Each row is a point on a landscape with many peaks, with its height.
From any point a climber takes the steepest step (rise divided by distance) to one of its 2 nearest points. It stops when none of these is higher. Distance is the straight distance between rows; heights are no part of it.
<48> (h 2.06): [177  80 115 132 125 143 182  84  89 184 155 208 145 120 133 128 141 123
 189 100 135 145]
<296> (h 4.41): [126 105  69 120 117 136 155 142 156 109 129  70 178 120 143  89 123  93
  78 156 179  96]
<663> (h 4.81): [149 134 192 173 136 126 195 146  54 166 162 144 105  92 132 123 119 121
 150  97  96 100]
<662> (h 4.06): [145  90 129 128 108 114 183 115 118 115  87 121 165 169  81  67 120  74
 111 132 117 121]
<517> (h 2.04): [129 158 148 135  95 177 180 145 124 145 181 152  85 134 145 143 139 111
 158 102 120  68]
<652> (h 4.66): [126 113  89 147 207 125 131  86 151 120 126 200 125  83 186 108 126 119
 126 138 107 139]
<857> (h 7.66): [134 129 167 159 158  91 135 108  98 141  47 182 109 151 122 127  82 144
 142 117  95 138]
<93> (h 4.75): [135 107  86 117 111 118 136 123 126 132 132 134 141 100 101 109 154 154
 152  95 158 165]
<370> (h 5.37): [106 144 103 123 158 113 107 114 143 121 136 146 113 100 152 110 144 167
 126 130 122 141]
<494> (h 6.81): [138 120 106 149 196 161 123 125 168 127 173 177  93  86 199 139 120 187
 122 111 106 134]
<15> (h 0.76): [128 145 130 108 110 125  92 128 132 172 113 165  84 148 113 148 142 221
 183  93 122 176]
<347> (h 5.18): [104 145 105 144 188 119 138  85 150  89 114 152 125  96 189  91 129  84
 104 161 117 101]
<850> (h 3.75): [121 127 105  84 117 159  43 151 173 122 157  47 142 129 134 159 142 182
 113 159 132 158]
<146> (h 3.99): [134 111  89 169 117 156 213 138 130 141 124 172 111 132 140 106 111 121
 126  80 167 102]
<767> (h 7.04): [177  91  88  87 124 165 143 136 215 101 151 117 143 153 133 110 127 111
 122 158 119 152]
<242> (h 3.71): [136 152 196 111 141  99 116 102  85 158 128 178  96 148  86 121 148 153
 185 119  63 155]
<75> (h 6.23): [112 128 139 111 133  60 121 125 106 104  77  96 138 149  98  57 119 125
 110 147  92 140]
<895> (h 3.49): [128 129 102  57 117 117  70 146 180 131 135  60 146 151 114  97 150 174
 133 170 108 155]
<552> (h 5.79): [121 129 142 170 148  78 123 114  87 133  51 147 126 119 109 144  90 132
 115 116 137 142]
<779> (h 6.62): [150 109 127 101 116 140 128 148 163 110 143  89 146 144 119 120 125 108
 110 151 115 132]
<690> (h 4.03): [ 96 171 103  75  88 153 100 137 146 143 124  95 152 176 154 133 149 115
 144 180 165  51]
<348> (h 2.58): [159 126 153  80  88 180 127 128 169 124 151 128 141 181  94 164 149  79
 155 154 109 112]
<523> (h 3.07): [119 115 145 141  83 112 138 182 111 132 110  64 122 153  92 138  88 169
 105  92 173 135]
<554> (h 7.13): [ 99 151 141 114 154 116  89 133 147 101 152  76 113 125 155 111 125 125
  90 174 102 119]
<228> (h 5.57): [144 128 151 104 112 129  99 145 114 124 186  87 111  85  96 122 160 175
 148 107 106 196]
<373> (h 5.87): [137 145 174 124 138 153 106 149 163 100 177 115  87 132 132 165 128 109
 121 142  81 140]
<378> (h 3.51): [115 137 158 141 100  96 141 164 108 131  84 112  87 167 100 117  90 183
 138  94 131 142]
<852> (h 1.75): [148 108 121 129 121 110 192  98  85 160 122 190 140 127 110  79 144 133
 164  91 118 120]
<154> (h 2.00): [125 150 104 106 130 155 100  97 173 121 126 201 102 143 150 147 152 122
 173 137 116 120]
<176> (h 5.96): [140 133 191 164 173  92 137 101  91 114  78 169 106 122 132 115  99 101
 131 132  51 152]
<94> (h 4.48): [141  99 119 162 102 135 207 128 101 124  92 151 137 165  96  92 106  90
 116  92 153 111]
<225> (h 6.22): [131 135 161 159 119 121 145 128  61 130 150 106 149  80  89 158 147  91
 123 102 143 127]
<264> (h 5.63): [150 135 185 102 142 157  82 158 167 109 176  67 134 128 116 174 129 100
 100 178  80 140]
<972> (h 6.21): [145 132 154 152 166 178 142 138 172 102 197 150  76  95 169 154 131 140
 116 111  84 127]
<263> (h 5.64): [133 123 124 141 157 121 174  95 141  77 100 159 117 132 151  72 117  53
 110 149  75 111]
<365> (h 6.08): [112 133 112 149 156 139 148 140 165 113 144 145  81 117 177 121 106 175
 116 106 134 107]
<897> (h 5.01): [131 130 146 162 184  84 141 101  69 148 111 161 130  83 169  96 116 111
 131 128  71 121]
<255> (h 4.92): [131 113 107 139  79 143 195 153  98 138 132 100 149 158 100  85 126  86
 113 107 169  73]
<288> (h 6.11): [112 124 135 154 123 109 143 131 124 105  75 115 125 143 124 135  90  95
  91 117 158 108]
<64> (h 3.78): [158  91 117 113 100 143 154 105 157 119  74 122 193 193  83 123 113  47
 105 160 144 107]
<516> (h 1.06): [148 123 140 114 122 133 137 113 114 180 143 180 103 131 116 137 143 189
 201  95 113 172]
<885> (h 7.02): [125 138 143  83 139  79 102 129 144 130  99  64 149 167 108  68 127 120
 109 187  62 121]
<497> (h 6.57): [168  88  96 108 140 147 165 118 184  81 156 143 127 124 126  82 139 109
 127 134 105 167]
<46> (h 1.43): [142 105 117 119 125  97 160 109  80 187 124 179 131 123 121  89 141 187
 188  95 117 150]
<681> (h 2.70): [163 120 130  79  90 179 148 147 211 149 118 117 130 212 117 119 116 110
 141 167 105 100]
<795> (h 1.76): [ 80 171  98 109 126 151  51 112 171 125 113 156 107 147 153 168 151 154
 150 159 153 125]
<174> (h 5.02): [107 156 131  98 100 135  56 131 111 122 146  93 135 124 115 170 178 125
 143 152 135 138]
<889> (h 3.35): [132 162 199 142 165 112 112 131  96 158 158 163  80 114 142 145 138 151
 162 126  52 131]
<784> (h 6.33): [ 69 165 102 140 128 117 104 132 114 131 125 104 137 108 156 135 130 139
 107 131 182  80]
<697> (h 6.05): [160  97 112 121 144 132 166  97 163  72 113 156 151 142 124  94 130  48
 112 149 109 142]
<218> (h 4.97): [119 116  93 169 141  93 160 114  74 123 128 120 183  54 126 105 142  91
  94 109 172 116]
<584> (h 4.47): [143 120 150 173 198 127 144 116 116 135 131 175 109  81 187 128 104 123
 117 126  76 127]
<615> (h 4.20): [112 164 160  80 110 112 107  94 112 148 126 170 112 175  90 120 167 132
 186 122  90 123]
<893> (h 5.46): [135 121 164 187 143  92 179 128  35 164 120 126 152  82 124 123 118 103
 120 103 129 108]
<412> (h 2.33): [141 135 134 148 142 161 151  99 165 102 109 200 105 155 135 164 124  57
 137 129 124  91]
<144> (h 0.42): [109 142 124 142 126 122  93 145 113 178 113 151 102 120 146 176 110 213
 145 100 159 143]
<424> (h 2.82): [135 124 110 142 116 136 110 114  81 181 146 157 153  73 135 175 158 138
 162 103 166 149]
<55> (h 6.13): [136 108 125 105 113 122 122 165 142 105 169  72 124 106 112 107 130 168
 112 115 116 172]
<944> (h 4.10): [105 144 128 119 138 160  26 138 144 112 172  85 101  95 141 160 158 208
 108 128 128 165]
<704> (h 5.50): [115 133 121 123 122 119  82 122 112 110 129 110 160 108  98 165 147 104
 124 136 157 148]
<322> (h 3.67): [113 175 207 139 125 119 127 154 100 150 134 135  66 142 116 164 115 159
 157 109  94 115]
<336> (h 5.51): [141 110 125 141  89 118 167 140  81 141 134 115 149 107  77 124 133 129
 140  87 170 142]
<59> (h 4.87): [117 126 121 137 142 129  71 133 177  97 102 115 119 132 130 169  99 141
  94 140 152 167]
<720> (h 2.47): [143 132 137 119 127 165 110 116 163  95 134 156 131 155 118 180 138  64
 139 146 130 119]
<527> (h 1.94): [121 144 111 111  90 150 160 145 119 130 178 118 128 124 136 113 161 114
 148 106 144  90]
<790> (h 2.85): [115 114 135 155  88 156 132 175 131 126 128  71 134 135 118 187  86 159
  94  81 203 125]
<480> (h 3.13): [142  92  75 104  89 148 155 122 188 111  85 151 127 204 114 112  98 134
 132 111 155 145]
<945> (h 2.18): [145 135 121 132 132 163 160 114 157 130 152 192  96 127 148 136 137 100
 159 109 113 105]
<805> (h 5.24): [120 128 120 116  90  99 167 150 105 146 116  65 156 154 113  68 118 102
  99 144 137  73]
<964> (h 7.71): [105 155 121  92 138 100 100 120 162 110 120  99 122 166 151  83 131 119
 112 192  97 102]
<905> (h 5.56): [ 90 147 102 165 147  81 148 126  75 139 109 120 143  77 157  94 122 131
  90 113 156  85]
<91> (h 5.36): [133 115 153 123 160 128  60 139 183  87 127  64 144 124 123 170 114 110
  72 182 117 167]
<579> (h 4.04): [126 142 174 146 134 115 123 157 122 116 128 113  92 123 114 147 106 158
 118 105 119 153]
<832> (h 6.71): [ 96 157 136 124 156 161  76 125 151  88 171  94 138 110 166 161 139 117
  91 175 136  99]
<124> (h 4.67): [115 136 136 133 156 137  62 122 153 116 136 147 102 103 135 167 134 171
 125 127 117 177]
<676> (h 2.86): [150 107 101  90 105 145 143 133 213 137  68 113 131 220 121 107  86 136
 120 158 128 119]
<82> (h 4.23): [ 98 149  78  97 105 150 149 141 157 133 139  71 166 151 175  99 127 114
 102 175 182  57]
<703> (h 4.59): [102 143 132 144 132  84  54 107  57 144 108 117 167  84  86 155 166 126
 124 145 147 160]
<487> (h 3.50): [127 119 140 153 148  92  75  99  43 187 128 166 166  95 125 165 141 129
 159 137 134 150]
<152> (h 6.94): [135 117 167 184 115 140 160 146  92 121 108 116 138 116  94 183 104  79
 100 104 165 114]
<396> (h 4.64): [118 162 136  63  78 136  76 130 128 133 146 113 125 167 111 136 173 131
 172 152 108 118]
<45> (h 6.92): [ 60 174  99 137 154 154  92 109 115 111 145 110 149  98 183 162 152 121
  96 165 182  67]
<559> (h 4.58): [114 117  97 137 124 123 135 139 120  95 155  74 173  83 137 110 140  96
  89 133 165 112]
<415> (h 3.52): [146  83  86 149  96 149 193 158 164 109 101 145 104 164 119  97  86 146
 112  94 171 137]
<934> (h 4.21): [147  96  76 131 121 155 129 133 145 105 158 124 145  77 129 143 143 145
 118  89 172 178]
<78> (h 0.06): [122 120 133 146 111  88 125 146  83 169  90 122 128 113 102 149 109 209
 154  81 172 175]
<831> (h 5.58): [113 126 125 123 117  65 142 144  95 116  91  51 162 132 110  73 109 110
  75 143 129 114]
<649> (h 2.43): [160  90 113 133 129 140 120 110  89 192 154 194 141 110 163 184 129 139
 186 114 154 148]

Where does a climber stop that starts at each point below?
<46> => <704>
<652> => <767>
<82> => <45>
<59> => <494>
<889> => <704>
<412> => <964>
<850> => <494>
<94> => <964>
<527> => <964>
